Points on a hilly landscape, in no order, each with its height.
From any point a ball rolls to the lowest of the 4 points nearest to it. It stops when none of these is lower. Distance is the straight distance between rows; heights are no part of it.
J_634: [133 177 141 169 174 158 144  91 121 137 139 147 109 110 144 108 152 142
 118 140  87 141 133 137]  h=44.4
J_132: [137 131 120 166 230 135 147 103 144 118 108 150 135 139 175  59 131  85
 114 120 110 130 138 135]  h=30.0
J_851: [ 93 105 123  92 112 158 102 168 129 105 125 111 182 156  89 153 104 142
 160 150 143  85 121 154]  h=42.0
J_752: [ 96  87 114  50  92 117 107 168 152 108 127  99 141 140 135 153  91 121
 182 147 116 114 120 147]  h=27.2
J_729: [123 119 112 121  87 153 117 141 113 138 140 132 172 141  72 180 139 124
 126 134 174  77 134 130]  h=41.6
J_593: [107  90 138  58 113 133 107 154 139 127 155 105 156 142 125 180  61 150
 140 141 109 142 153 150]  h=36.2
J_213: [164  72 159 116 186 130 157  86 163 145 105 123 107 134 165 102  87 152
  70 134  68 175 137 164]  h=31.0
J_506: [129 167 115 131 116 150 105 133 124 120 158 123 138 120 129 164 140 131
 144 107 132 118 148 125]  h=53.7
J_793: [ 85 143 103 113  84 174 103 152 128 122 139 116 169 166  80 164 117 106
 158 131 157  67 117 122]  h=33.3
J_485: [ 91 218  54 144 101 129 100 133 117  74 127  93 112 104 115 150 114 123
 145  60 183  93 115 112]  h=59.9
J_14: [157 104 117 107  96 123 156 134 127 171 158 150 144 146  74 222 147 152
 138 149 146 132 148 190]  h=17.0
J_141: [131 136 156 192 197 146 150 117 134 141 116 139 110 134 133 108 149 137
 120 148  78 159 128 141]  h=35.1
J_381: [ 88 114 100  71  80 124  90 163 143  65 109 100 147 106 128 129 112 108
 190 102 153  75 104  95]  h=14.5
J_493: [106 147 122  99 101 153 112 138 108 120 154 125 143 131  85 177 129 153
 135 133 134  96 128 136]  h=47.7
J_333: [147 112 156 138 154 134 123 113 124 156 135 150 114 116 131 121 148 136
  98 142 100 170 146 144]  h=27.8
J_754: [117 168  98 125  86 147 121 144 136 112 162  96 147 118  89 184 142 105
 127 114 168  85 120 115]  h=48.7
J_159: [141  97 122  94  97 125 133 132 114 145 153 144 154 145  88 216 106 153
 135 152 137 119 155 184]  h=16.6
J_9: [147 134 117 117  73 122 111 149 110  99 134 139 163 109 102 160 135 145
 162 119 181  94 112 113]  h=35.9
J_954: [146 100 162 134 117 122 135 134 104 150 138 148 128 131 126 137 147 162
  96 138 119 162 135 116]  h=29.5
J_712: [122 138 142 144 164 105 123 139 134 119 108 138 135 163 163  59 149  97
 131 131 161 124 121  99]  h=23.1
J_78: [104 182 111 149 121 134 127 115 104 104 131 123 117 121 156 117 136 148
 114 117 145 121 111 100]  h=12.0
J_214: [152  77 158 178 204 126 152 130 153 147 131 136 129 133 140  77 127  98
 119 149  91 150 146 121]  h=21.1
J_473: [156 111 163 131 111 112 159  98 122 182 151 155 131 137 120 170 149 163
 120 147 117 158 128 164]  h=37.0
J_327: [105 116 118  87  82 136 100 156 131  89 139 131 155 128 109 161 123 138
 170 128 169  95 132 116]  h=30.1
J_560: [123 198  77 168  91 115 120 121 118  87 107  83 114 132 120 137 100 120
 137  83 171  78 116  83]  h=58.2
J_757: [ 94 119  86  96  85 115 105 156 132  68 124 103 129 111 114 136 124 135
 175  84 185  85 113  97]  h=12.4
J_359: [131 128 141 100 132 117 110 114 122 113 143 137 135 110 144 117 118 150
  96 128 105 147 153 114]  h=45.6
J_226: [135 113 104  99 107 159 118 140 123 141 150 135 175 141  69 199 104 111
 149 147 139  77 157 160]  h=40.4
J_621: [137 112 135 109 121 116 144 115 121 152 151 133 133 131 113 158 122 144
 139 139 111 172 149 143]  h=34.7
J_724: [141  71 160 168 147 135 175  99 168 212 130 127  88 150 109 138 142 138
 103 175  69 199 118 169]  h=14.8
J_749: [ 99 203 119 195 170 131 128  91 112 114  99 137  84 142 154  83 140  94
 101  95 133 122 121 110]  h=41.9
J_731: [144 104 161 148 179 114 142 108 145 137  96 146 128 127 157  84 130 115
  87 138 101 142 136 112]  h=10.0
J_430: [ 47 142  61 104  91 126  91 138 137  78 123  94 115 117 127 119 107  86
 202  53 158  75  77  99]  h=16.7
J_38: [105 188  89 117 103 152 102 152 113  87 132 116 127 121 130 144 125 137
 146  95 148  92 121 103]  h=33.2
J_384: [118 120 148  95  90 104 116 168 120 104 132 121 135 137 149 147 138 140
 139 127 139 142 119 123]  h=40.0
J_460: [166 115 138 111 122 130 147 117 108 181 157 148 121 132 103 166 150 145
  98 143 111 175 134 174]  h=36.5
J_770: [113 122 136  90  73 161 107 172 131 124 138 109 176 146  69 175 111 119
 171 139 164  95 141 132]  h=38.0
J_828: [169 162 152 153 123 155 128 119 101 159 153 136 130 121 118 165 135 154
 122 134 137 126 142 126]  h=34.1
J_672: [108 131 131  91  89 116 103 136 141  75 108 113 111 105 138  79 135 112
 153  94 162 115 110  77]  h=20.9
J_765: [127 155 125 189 174 143 145 118 121 134 123 155 101 112 131 105 149 127
 101 141  88 124 119 143]  h=47.8
J_727: [139  94 169 153 155 106 137 122 132 134 104 145 128 129 154  74 128 121
 103 122 120 145 121 125]  h=15.7
J_171: [106 113 144  79  96 108  98 156 128  97 120 122 128  95 167  97 126 134
 141 107 159 144 116  97]  h=23.5
J_556: [ 73 146  70  81 103 123  99 145 130  62 101  87 128 120 123 108 109 111
 170  87 157  75 102 118]  h=16.2
J_130: [144 143 151 192 137 145 152 112 125 191 156 144  95 129 100 137 176 109
 126 157 114 159 127 138]  h=11.8
J_911: [111 166 114 192 192 130 149 122 140 113 126 151 107 139 153  78 166  67
 130 128 140 120 106 106]  h=32.3
J_527: [146  54 157 155 152 106 190  95 174 191 109 125 107 161 156 132 125 126
  75 181  94 174 104 181]  h=7.6
J_818: [140  51 141 178 154 104 176 107 160 195 124 131  97 144 135 127 135 123
 105 170  61 171 117 177]  h=14.6
J_123: [134  95 119 100  76 139 129 165 118 142 141 145 178 140  95 188 112 135
 149 157 154 123 146 152]  h=21.5
J_144: [102 147 123 110  98 113 107 141 121  96 103 145 114 108 141  67 152 112
 132  83 173 119 105  75]  h=21.7
J_664: [136  82 150 160 168  89 169 121 139 176 117 151 112 166 137 121 138 132
  96 161  88 167 130 135]  h=20.4
J_189: [145 138 133 181 175 157 155 113 138 163 148 138 104 117 101 122 165 126
 110 155  72 162 108 152]  h=21.8
J_408: [130 159 138 139 158 152 132 106 111 130 116 128 103 102 144 102 126 143
 104 122 100 140 148 121]  h=53.8
J_785: [ 75 139  56 105  68 136 108 144 142  82 109  72 138 131 110 142 126  82
 181  79 169  64  71 110]  h=17.4
J_139: [118 160  74 107 140 110 118  99 113  83  96 125 107 125 183  56 104 110
 138  71 160 121  97 116]  h=19.6
J_131: [ 90 169  86 139 141 132 113 106  97 103  90 138 106 118 152  68 132  97
 126  95 157 108 117 109]  h=22.0
J_679: [137  84 144  93  80 111 111 165 146 127 123 136 161 125 141 187 108 164
 143 145 153 147 154 122]  h=28.7
J_157: [136 149 122 114 109 172 132 119 114 120 165 140 154 133  66 185 104 146
 120 143 132 113 174 166]  h=52.8
J_84: [132 102 149  65  76  99 123 154 123 118 130 123 133 113 167 125 104 149
 134 117 129 153 142 126]  h=37.7
J_598: [167 132 156 154 120 132 149 114 104 173 150 145 126 105 115 121 144 131
  99 150 113 158 143 138]  h=15.0
J_365: [127 175  98 181 197 146 143 101 125 110 103 155  99 143 149  62 145 100
 111 125 106 110 128 124]  h=35.7
J_407: [108 117  98  95 124 120  94 129 114  82 104 126 142 127 162 102  78 122
 159  84 132 113 121 120]  h=23.0
J_437: [ 95 133  84  84  74 117 108 151 135  61 112  95 132 100 136 103 108 118
 191  74 172  95 112  96]  h=14.7
J_116: [117 130 113  89 106 172 104 151 101 133 150 131 161 148  74 199 113 121
 155 137 152  78 153 130]  h=41.1
J_187: [137 127 139 105 122 124 111 143 106 137 129 106 147 116 141 136 133 164
 119 101 134 128 141 109]  h=43.9
J_939: [ 99 157 100 106  88 103 112 124 132  88 106 130 107  97 132 116 144 125
 156  78 184  94 104  78]  h=20.1
J_290: [127 119 109 120 174 140 116 113 131 113  70 155 106 114 183  48 100 107
 121  99 127 119 121  90]  h=30.3
J_476: [127 104 134  94  99 160 126 149 117 140 162 147 164 141  83 211 125 159
 144 144 144 133 156 151]  h=18.2
J_957: [143  92 153 128 208 132 166  99 134 132 115 136 121 153 166  91 123 126
  88 143  88 149 138 152]  h=29.6
J_873: [148 134 126 207 181 145 175 127 146 145 153 152  87 133 123  95 172  97
 145 152  70 140 116 124]  h=34.2
J_100: [171  99 146 169 139 149 167  90 132 206 160 153  85 145  76 116 163 146
 135 183  73 189 114 186]  h=11.0
J_623: [ 98 200  82 149 107 115 129 112  99  98 104 124 117 115 141 118 139 122
 131  79 164 102 105  81]  h=56.5
J_39: [119  92 166  78 131 124 124  99 138 136 141 112 123 129 139 159  71 149
  90 157  79 179 144 150]  h=25.6
J_854: [130 112 142 112  96 137 109 150 120 122 140 129 170 134 111 155 118 148
 150 131 148 115 133 112]  h=30.9
J_449: [ 95 107 120  69  97 122  81 182 149 113 139  96 157 153 125 151  92 120
 168 135 119 113 122 135]  h=26.8
J_536: [116 179 111 166 148 121 119 113 111 111 102 133  99 101 144  67 141 115
 112 103 170 135 114  99]  h=26.4
J_297: [ 97 115 109  83  46 118 117 160 135 101 140 121 153 129 107 151 133 156
 164 121 171  92 110 109]  h=29.1
J_787: [163  89 164 142 131 111 178 105 154 196 142 134  99 136 118 148 149 148
  94 167  82 178 131 168]  h=17.1
J_704: [143 116 112 102  76 146 125 150 113 122 140 117 190 135  53 185 128 115
 156 142 182  78 133 118]  h=40.5
J_423: [124  82 143  59 100 121 109 162 128 108 144  99 150 126 142 152  79 148
 153 149 104 145 144 159]  h=35.0
J_622: [120  62 129  64  78 109 122 145 130 147 115 112 155 174 115 198  77 144
 129 174 123 146 117 192]  h=28.2
J_747: [102 105 123  90  68 124  96 170 149 110 141 106 151 132  91 154 125 144
 170 114 165  98 112 110]  h=24.7
J_855: [137 119 145 174 197 146 138 103 140 123 106 148 136 157 159  80 138 117
  98 138  91 123 150 117]  h=21.3
J_932: [127 111 128 127 212 140 136  90 130 131 103 142 131 141 159  66 122 102
 110 126 109 135 139 123]  h=29.0
J_410: [106 157 113 114 118 125 107 128 103  96 121 120 113  99 162 103 116 134
  97 122 142 111 151  99]  h=40.6
J_417: [ 88 161  78 122  72 143 107 139 150  84 125  74 150 129  95 150 122 107
 163  87 189  61  91 115]  h=19.4
J_204: [179 147 145 152 110 144 143 107  97 154 143 158 108 116  93 157 177 130
  95 140 118 142 141 140]  h=20.7
J_181: [157 175 133 145 115 148 125 139  92 155 167 139 121 128  96 164 164 137
 116 129 159 110 133 116]  h=44.6
J_984: [159  94 151 186 172 119 154 121 152 172 143 133  76 141 122 123 156 106
 132 170  56 145 127 166]  h=25.5
J_117: [144 146 128 141  73 127 135 143 116 142 136 123 131 107 104 126 152 130
 131 127 169 123 136 103]  h=57.0
J_927: [150 124 149 133 108 115 131 148 104 129 117 126 136 120 138 111 156 166
 146 111 141 156 134 124]  h=49.3
J_439: [125 103 157  94 158 117 110 123 124 115  97 131 136 112 160  84 106 136
 102 109 111 130 126  92]  h=52.4
J_742: [161 151 150 188 149 147 156 125 104 178 149 145 105 113  91 110 167 131
 123 182 114 151 134 127]  h=18.7
J_302: [137 207 139 206 140 139 147  98 129 140 146 134 124 120 119 117 169  99
 111 144 133 120 113  94]  h=70.8
J_557: [132 165 158 126 119 106 138 116 117 123 139 118 118 119 123 120 151 157
 128 128 140 122 136 114]  h=57.6
J_791: [129 211 129 188 137 145 141 111 115 127 142 127 109 123 131 113 130 117
 101 117 133 124 118 100]  h=64.1
J_803: [100 118 140 105  96 117 106 152 132  95 110 115 140 109 146  94 121 126
 138 112 133 121 125 114]  h=26.0
J_625: [141  86 150 115 121  92 137  96 137 162 134 111 107 155 117 169 103 157
  94 142  98 190 145 163]  h=23.9
J_807: [131 180 123 177 162 136 121 110 120 119 120 140  96 119 143 100 136 107
 104 123 118 133 123 109]  h=47.5
J_372: [116 202 104 230 167 116 166 131 121 131 114 126  99 149 131  71 135  76
 122 115 131 112 105 113]  h=54.8
J_37: [161 129 147 126  89 120 135 136 127 171 145 147 123 115 115 165 130 160
 112 157 124 146 133 155]  h=37.5
J_599: [172 138 135 173 135 152 166  95 110 173 163 136 102 119  89 138 164 156
 110 161  91 169 128 178]  h=9.1
J_566: [131 125 132 128 166 148 122 132 107 115 121 118 132 104 172 100 123 139
 109 131 110 142 136 127]  h=43.8
J_295: [127 145 130 106  83 108 112 149 127 113 148 119 145 118  90 147 121 149
 141 124 158 116 140 120]  h=37.2
J_62: [124 169 132 252 176 120 165 140 137 149 153 122 107 137 127 117 177  83
 145 148 111 115 115 116]  h=68.5
J_849: [118 188 122 232 172 131 144 122 117 128 133 137 106 140 130  92 174  94
 130 109 124 120 123 109]  h=57.8
J_778: [107 124 100  83 128 109 116 129 122  86  91 120 112  93 151  78 140 113
 138  71 149 125 105  92]  h=19.5
J_331: [152  84 169 164 204 122 153 101 161 147 128 151 129 157 161 107  98 104
  88 152  78 136 115 161]  h=23.3
J_627: [160 103 156 145 188 141 143  98 122 142 133 144 117 124 153  94 149 130
 107 159  92 162 131 134]  h=35.5
J_565: [ 87  83 125  55  97 127  97 158 134 130 156 112 168 163  92 193  81 127
 155 171 121 145 142 161]  h=32.5
J_47: [104 144 117  89 114 140  99 144 117  87 127  99 141 114 133 170 128 128
 161 123 137 104 140 107]  h=32.7
J_208: [ 99 170  83 119  69 101 126 147 125  65 121  98 131 115 115 150 127 113
 152  72 183  76  99 103]  h=21.0
J_264: [133 117 157 104 133 111 132 104 124 154 135 134 118 116 144 111 119 152
 121 132 133 141 126 104]  h=54.0
J_362: [117 174  93 156 174 148 145  86 113 107  85 145 115 133 157  57 113  90
 114  79 145 112 114 125]  h=24.9
J_434: [131 180 114 145  79 125 130 136 115 114 135 117 126 101 120 139 139 146
 125  99 186  96 114  86]  h=58.4
J_841: [121  75 128  79  59 111 120 174 130 134 132 136 165 137  95 199 102 148
 148 156 144 116 139 152]  h=24.4
J_217: [128  94 165  91 108 109 126 120 133 113 119 124 130 130 158 131 115 153
 106 128 112 154 146 127]  h=36.0
J_86: [134 103 161 116 159 147 140  80 122 130 128 103 115 127 135 127  99 161
  80 153  82 186 151 148]  h=27.1
J_906: [158 106 145 143 203 168 146  87 134 141 106 137 105 136 151  86 129 112
 117 148  69 169 134 148]  h=34.8
J_605: [149 174 110 126 113 136 125 124  99 112 157 123 135 117 103 125 127 137
 119 114 156 102 130  99]  h=65.4
J_711: [125 154 142 172 162 124 140 144 120 128 111 152 129 131 147  72 163 103
 131 107 139 129 126  86]  h=34.3
J_265: [147 129 142 112 151 147 151  87 129 143 136 136 120 114 141 145 131 154
  83 148  85 178 139 155]  h=22.7
J_122: [146 130 102 144 210 147 136 114 138 118  96 159 130 127 179  37  97 110
 112 115 105 130 111 105]  h=28.9
J_782: [140 139 111 117  83 146 127 147 121 134 141  98 150 124  93 167 122 124
 125 115 176  69 121  90]  h=44.5
J_184: [158 145 126 113 131 167 134 107  98 147 164 144 134 123 101 177 144 151
 122 130 105 120 155 129]  h=26.7
J_206: [148 169 150 185 156 144 137 116 104 159 129 127  94 122 120 115 148 140
 117 125 101 144 130 131]  h=45.4
J_663: [122 133 113 118  71 113 112 145 120  92 138 110 134 119 137 131 156 128
 135 110 164 112 136  90]  h=30.2
J_395: [ 92  82 132  70 126 163  94 161 112 141 150 134 173 173  95 184 102 100
 160 178 144 106 127 187]  h=36.3
J_914: [ 80 135  74 125  87 132  70 166 126  93 140  91 143 145  86 136 105  88
 173 114 164  66 104 118]  h=22.4
J_505: [102 163  65 121  95 143  87 160 145 111 133  92 150 143  75 172 127  94
 154 116 182  35 113  89]  h=23.4
J_234: [158  90 160 176 170 149 164 101 167 182 142 125 112 139 105 106 130 128
  94 170  54 203 135 187]  h=18.3
J_101: [126 182 118 171 186 132 142 115 120 130 103 148 103 119 159  65 147  88
 117 106 139 113 104 109]  h=29.3
J_715: [112  87 135  78  86  91 101 145 142 115 135 118 139 146 143 155  97 165
 142 138 131 149 131 128]  h=32.9
J_402: [152 113 131 172 217 116 163 141 152 131 115 161 149 127 165  84 154  96
 140 115 129 128 142 108]  h=23.6
J_323: [131  87 158 132 164  99 133 134 157 126 103 128 141 143 170  76 131 128
  91 145 120 161 145 129]  h=16.8
J_685: [157  93 162  98  79 115 131 121 126 138 123 121 150 122 132 186 109 174
 131 160 129 166 151 153]  h=23.2
J_799: [ 85 117 116  74 110 137  82 177 152  95 140 112 147 137 131 145  86 125
 186 132 134  93 110 127]  h=22.6
J_856: [154 136 144 113 124 169 138 120 108 152 156 149 120 125 102 179 133 166
 117 159  93 154 170 169]  h=21.6
J_579: [122  80 140  70 106 106 115 143 120 136 119 132 137 143 122 195  84 158
 126 143 107 153 142 168]  h=31.1
J_942: [ 92 149 104  97  95 116 105 148 117  99 116  86 138 100 134 138 129 118
 148 100 163  86 126  93]  h=18.6
J_196: [148  99 149 108  99 147 137 129 118 157 142 150 160 127  98 195 102 153
 108 153 138 148 147 178]  h=17.6
J_846: [136 197 118 195 114 127 136 138  98 135 121 128 101 128 110 100 176  95
 104 111 162 105 116  70]  h=51.9
J_905: [103 122  99 104 136 121 113 128 124  70 110 119 116  97 167  74 125 120
 136  86 150 112 111 100]  h=20.2
J_714: [118  90 110 104 106 177 109 154 119 157 143 139 183 168  59 195 118 105
 140 171 159  70 164 165]  h=38.9
J_802: [138 136 116 211 174 126 149 138 124 135 133 152 119 122 129  91 173  99
 135 129 101 135 121 104]  h=45.5
J_106: [132 169  89  99  75 126 110 154 126  98 145 117 143 135  83 169 150 130
 137  84 180  74 108 106]  h=47.6
J_528: [116 217  86 148 123 129 132 127 108  96 114 111 132 108 135 133 136 119
 124  92 155 106 129 118]  h=49.9
J_183: [158  82 144  74  65 112 132 144 125 138 136 119 149 152 116 196  82 156
 143 159 147 143 146 176]  h=25.8
J_282: [128 154 135 199 191 136 133 115 139 137  96 142  93 143 148  68 152 100
 119 111 108 137 142 103]  h=45.1
J_991: [160  79 155 127 144  99 149  89 151 177 123 127 101 154 166 124 117 151
  65 157  95 189 132 158]  h=28.6
J_789: [ 89 168  82  93 107 115  96 132 118  74 106  98 120 110 132 128 121 118
 170  64 174  92 104 113]  h=17.2
J_218: [128 130 132 104 106 152 119 146 137 128 158 134 149 143 123 185 105 155
 152 137 121 129 149 150]  h=18.0
J_899: [113 118 128  86 128 141  92 153 135  98 150 108 129 119 142 141 102 139
 143 122 119 127 153 130]  h=37.1
J_918: [125  68 140  53  97  99 117 138 152 141 149 115 166 157 135 199  58 175
 124 157 114 145 145 168]  h=31.5
J_390: [138 139 100 153 204 120 139 138 154 109  73 138 131 138 174  54 124  74
 113  84 147  88 113 105]  h=28.3
J_309: [ 95 158  65 129  58 121  93 142 140  86 123  79 128 111  84 142 118  98
 179  98 184  62  76  95]  h=19.2
J_409: [137 176 125 142 157 154 108 113  96 149 142 147 118 121 130 153 141 148
 106 107 110 126 155 127]  h=37.8
J_444: [ 94 170  61  92 122 113 100 116 127  85  88 110 114 115 139  84 114 113
 143  67 165 112 111 116]  h=18.8
J_987: [140 189 142 222 166 133 136 139 132 139 126 129  94 154 114 103 169  82
 136 140 121 113 112 107]  h=63.8
J_531: [142  81 163  94  68  53 151 121 127 160 130 129 141 136 137 209  86 163
 110 142 130 162 140 158]  h=25.7
J_982: [122 142 109 134 165 107 115 110 131 109  65 136 113 128 161  39 148  95
 135  78 149 103 104 123]  h=29.4
J_993: [147  62 151 157 181 115 183  99 174 172 130 127 132 153 145 134 106 120
  67 165  71 170 118 184]  h=16.0
J_847: [159 115 132 119 100 137 150 102 107 185 160 162 111 116  83 174 155 160
  97 156 114 169 129 156]  h=36.8
J_859: [ 60 164  61 131 100 127  76 148 150  89 116  57 112 147  90 138 107  74
 204 105 173  60  65 120]  h=18.9
J_256: [126 100 158  92  89  97 120 133 135 126 119 120 142 121 144 133 116 145
 124 128 131 158 144 133]  h=36.9
J_266: [155 161 157 133 149 152 133  98 111 144 164 131 109 102  95 154 145 155
 112 129  97 128 166 140]  h=25.4
J_989: [101 136 125  95 103 122 103 148 107 113 157 130 131 122 144 136  95 144
 136 118 123 119 135 130]  h=46.7
J_260: [165 134 155 150 144 142 130 107 114 168 152 136 127 123 134 136 147 157
 117 151  99 174 147 146]  h=24.0
J_497: [147  85 176 148 173 155 168  65 153 150 121 136 117 168 152 120 118 129
  67 155  61 201 137 168]  h=28.5
J_897: [158 104 145 111  98 126 141 140 109 145 168 153 161 109  56 219 142 140
 140 152 166  98 131 142]  h=20.8
J_158: [144  99 161  90 140  88 139  96 129 138 118 108 133 137 149 145  95 167
  84 137  89 181 131 152]  h=15.9
J_149: [156 108 148 175 121 132 160 113 108 181 163 144  94 126  97 141 167 139
 126 165 101 152 131 147]  h=6.7
J_759: [161  92 129 193 166 123 170 132 152 176 146 154  97 143  86 100 176 105
 144 171  70 158 121 177]  h=24.2
J_735: [144 106 161 106  87 116 140 137 108 143 151 142 155 136 108 197 119 160
 112 139 140 133 140 134]  h=19.8
J_650: [131 132 130 156 129 134 108 108 104 132 117 156 117 112 153  73 148 116
 107 110 124 130 129 115]  h=39.3
J_292: [138 197 131 171 128 126 135 126  95 134 135 126 107 103 113 111 160 134
 126 128 132 130 126  99]  h=58.9
J_941: [ 74 105  70  73 102 114  90 128 132  72 124  89 115  98 156 106 116  96
 176  70 136  85  86 104]  h=16.3
J_418: [140 143 116 148 201 125 131 123 141 110  91 172 113 143 173  41 110  76
 126  97 122  87 110 114]  h=28.4
J_367: [165 110 156 133 139 122 140 100 142 162 134 125 122 132 131 127 125 166
 103 151  93 184 131 153]  h=23.8
J_420: [152  78 149 115 150 118 152  82 133 148 112 140 121 152 156 111 103 167
  73 148  87 171 136 162]  h=26.5
J_251: [149 110 139 169 193 123 136 151 164 114 108 148 127 140 171  64 143  87
 130 128 133 118 120 103]  h=19.0
J_356: [147 103 144 106 105 143 141 119 115 134 155 144 126 125  90 185 125 188
 112 155 108 154 154 152]  h=19.7
J_804: [155  67 136 172 192 133 168 113 180 162 133 137  90 156 103 111 159 118
 125 176  49 184 125 188]  h=21.4
J_484: [109 204 106 202 163 149 156 104 109 133 119 140 127 117 137  85 151  88
 122 112 151 114  96 113]  h=44.3
J_514: [152 108 140  92  96 120 137 136 117 135 125 117 147 130 123 180 100 172
 131 156  84 163 153 152]  h=26.3
J_313: [143  99 169 138 162 133 146  99 152 167 117 128 109 122 158 125 110 143
  89 163  63 189 134 163]  h=23.7
J_708: [131 165 102 135 141 127  96 106 125 101  90 150 112 105 163  65 134 109
 118  92 131 117 136  98]  h=26.6
J_296: [115 174 122 201 173 140 147 108 127 121 139 152  91 135 138  91 155 101
 135 128  96 122 121 114]  h=58.3
J_610: [116 119 111  76 111 124  92 163 144  95 137 110 137 122 143 160 106 155
 156 141 149 133 145 124]  h=41.7
J_870: [140 141 169 182 156 131 139 138 151 149 132 147 112 121 119 109 177 134
 113 139 104 148 122 128]  h=35.6
J_87: [124 160 125 101 145 105 116 125 127  98 101 120 118 120 169  79 125 114
 112 105 143 122 139  94]  h=25.0
J_867: [136 127 127 207 192 116 156 133 156 137 124 166 113 125 155  84 169  98
 139 142 113 106 127 110]  h=32.6
J_380: [151  68 170  88 101  75 136 109 147 194 124 144 102 140 139 176 124 158
  76 160 100 180 116 156]  h=26.2
J_74: [135 135 125  95  71 105 103 145 111 112 118 103 145 120 110 150 145 128
 153 102 181 103 107  89]  h=35.3
J_161: [110 137 123  89  90 123 111 147 135  92 119  97 124  90 139 123 140 150
 139  98 161 125 127  92]  h=24.3
J_797: [137 133 151 183 164 154 167 121 128 155 162 140  96 128 112 112 169 109
 124 161  85 156 119 139]  h=20.3
J_820: [157 115 158  98  88 123 128 143 124 145 148 123 159 131 103 158 127 148
 134 133 137 124 161 142]  h=24.6
J_468: [146 132 147 179 195 137 125 124 127 131 102 154 107 115 167 105 141 100
 102 143 113 119 127 111]  h=41.8
J_710: [114 175 111 170 127 113 129 126 120 118 104 123 119 123 143  70 156 108
 139 114 179 126  89 108]  h=32.4
J_438: [115 109 119  79 105 137 104 163 129 114 138  99 152 122 118 176  92 159
 152 134 125 114 140 151]  h=42.1
J_488: [122 100 119  84  86 144 118 146 122 135 149 119 150 144  95 194 110 152
 143 161 124 111 149 152]  h=21.2
J_285: [ 97 119 110  68  95  99  96 183 140  85 137 100 140 111 124 135 104 127
 166 121 151 106 108 114]  h=19.1
J_549: [133 130 147  91 117 126 129 122  93 130 155 118 155 117 121 170 123 172
 132 138 113 143 167 139]  h=33.9
J_829: [106 150 130 127 104 133 138 143 113  98 110 125 128 109 133 102 143 138
 130 107 143  96 125  92]  h=33.4
J_435: [134 120 139  79 147 122  95 116 129 113 118 114 138 116 162  95 100 144
 103 126 104 149 143 115]  h=50.2
J_992: [139 101 168 121 142  88 124  84 136 164  99 128 125 141 151 110 111 139
  85 136 106 163 146 136]  h=33.7
J_890: [120 172 138 162 106 141 151 133 112 122 116 128 115 111 137 104 153 102
 129 115 165 127 129  93]  h=44.0
J_655: [122 173 117 162 146 134 132 133 115 112 122 135 121 130 144  83 151 130
 107 112 154 114 107  95]  h=42.9
J_821: [102  85 129  59  79 121  92 177 144 116 126  92 172 129 125 150 120 132
 181 131 158 123 112 126]  h=29.7
J_706: [149  90 147 129 194 155 149  74 143 155 113 136 122 119 160 101 107 141
  87 132  85 182 143 149]  h=29.8
J_153: [ 84 119  96  64  94 122  78 156 133  63 135 108 147  89 161 110 111 135
 165  96 147  99 118  98]  h=16.4
J_767: [151 112 168 137 120 119 137 145 113 172 140 148 116 134 142 111 157 144
 120 141 117 158 145 131]  h=26.1
J_792: [ 84 139 108 104 106 154  87 162 134  93 148 100 135 144  92 151 101 110
 166 118 148  75 119 140]  h=27.3
J_370: [145  81 111 105  92 129 138 139 116 161 137 165 167 147  75 214 117 111
 128 152 180 117 154 186]  h=17.3
J_32: [ 88 129  88 104 100 162  97 144 119 126 140 106 156 142  85 175  94 110
 156 122 149  77 118 137]  h=34.6
J_761: [136 155 118 115 101 130 124 128 114 146 166 126 155 116  91 174 133 135
 141 138 149 123 142 129]  h=42.2
J_646: [159  96 182 118  94  91 125 124 129 150 126 144 126 123 141 165 135 161
 124 146 120 167 144 132]  h=25.9
J_796: [125 158  99 137 164 130 116 101 117 116 105 129 136 110 175  84 113 122
 114 110 117 143 119 115]  h=34.4
J_76: [151  80 167 106 158 141 118 107 139 143 125 139 146 146 156 104  96 133
  67 137  78 164 140 141]  h=33.0
J_357: [114 128 127 189 185 110 158 129 165 116  97 149 125 145 174  69 150  87
 143 119 134 102 126  95]  h=22.5
J_343: [133 151 130 176 214 135 152 118 144 119 115 162 117 114 156  80 136 101
 112 134  95 132 127 120]  h=31.2
J_221: [151  94 128 113 101 100 146 127 121 199 157 164 130 118  97 227 136 163
 114 148 161 141 148 166]  h=17.5
J_387: [153 101 132 157 178 114 134 125 160 128  95 157 134 138 166  58 133  95
 105 129 133 134 125 123]  h=16.5
J_969: [ 90 117 116  81  82  95  90 148 142  50 121 101 117 105 124 109 133 118
 208  87 156  77  76 105]  h=16.1
J_949: [154 100 156  93 131 114 140 133 131 146 118 125 125 131 131 148 119 161
 109 134 104 156 151 136]  h=28.8
J_345: [141  77 172 186 165 119 171 121 161 166 136 142 113 162 140 124 140 125
 119 170  92 151 154 146]  h=24.8
J_583: [116 124 123 122 131 114 138 150 143 115  75 126 122 120 187  53 140 113
 118 112 178 126 115  83]  h=29.2
J_271: [137 139 110 142 187 144 134 114 126 134  74 153 127 147 165  39  98  88
  91  91 119 103 128 131]  h=26.9
J_304: [ 83 140 106  81  74 107  92 150 136  70 119  97 134 105 133 129 132 127
 185 104 174  71 101 115]  h=15.6
J_301: [140 182 125 149 103 133 138 133 106 147 130 124 121 104 129 121 160 129
 129 138 158 115 124  81]  h=52.1
J_83: [ 94 120  83  75  86 109  95 139 133  64  98  94 125 100 144  98 105  84
 180  80 157  97 104 112]  h=15.8
J_317: [148  56 150 166 184 116 160  86 168 175 116 138 148 144 128 120 110 127
 104 162  79 160 137 159]  h=22.1
J_120: [117 131 124  82 110 123 116 148 137  88 135 112 137 104 154 114 117 140
 153 104 132 128 134 105]  h=28.1
J_559: [101 233  89 197 132 113 129 102 103  87  97 104  85 125 146 122 131  96
 106  79 183 124 113 116]  h=59.7
J_640: [136 131 136  89  97 140 107 142 128 123 136 125 145 122 129 157 112 159
 153 142 123 127 146 123]  h=31.7
J_988: [135 114 164 126 131 126 156  91 142 172 140 141 101 138 118 127 120 144
 108 151  79 179 140 160]  h=19.3
J_278: [146 133 151 152 185 160 171  97 132 176 149 149  94 125  91 115 146 144
 121 152  50 171 148 165]  h=27.0
J_224: [156  70 129 191 193 131 154 126 155 164 152 160 125 150 128 102 157 117
 123 149  76 148 107 139]  h=29.9

Where does a ball stop that starts at each point below?
J_213 -> J_527
J_706 -> J_527
J_290 -> J_757
J_634 -> J_149
J_206 -> J_149
J_765 -> J_149
J_408 -> J_757
J_367 -> J_527
J_803 -> J_757
J_991 -> J_527
J_802 -> J_731
J_854 -> J_159
J_770 -> J_757
J_918 -> J_159
J_579 -> J_159

Call two points neighbours if one is among the 4 nearest of the other. Go from one point of each pair to the other, from neighbour to neighbour, staying as low as possible. Name the highest point that can't be avoided.
J_159, J_731 -> J_380
J_731, J_149 -> J_331
J_731, J_158 -> J_625
J_527, J_149 -> J_724
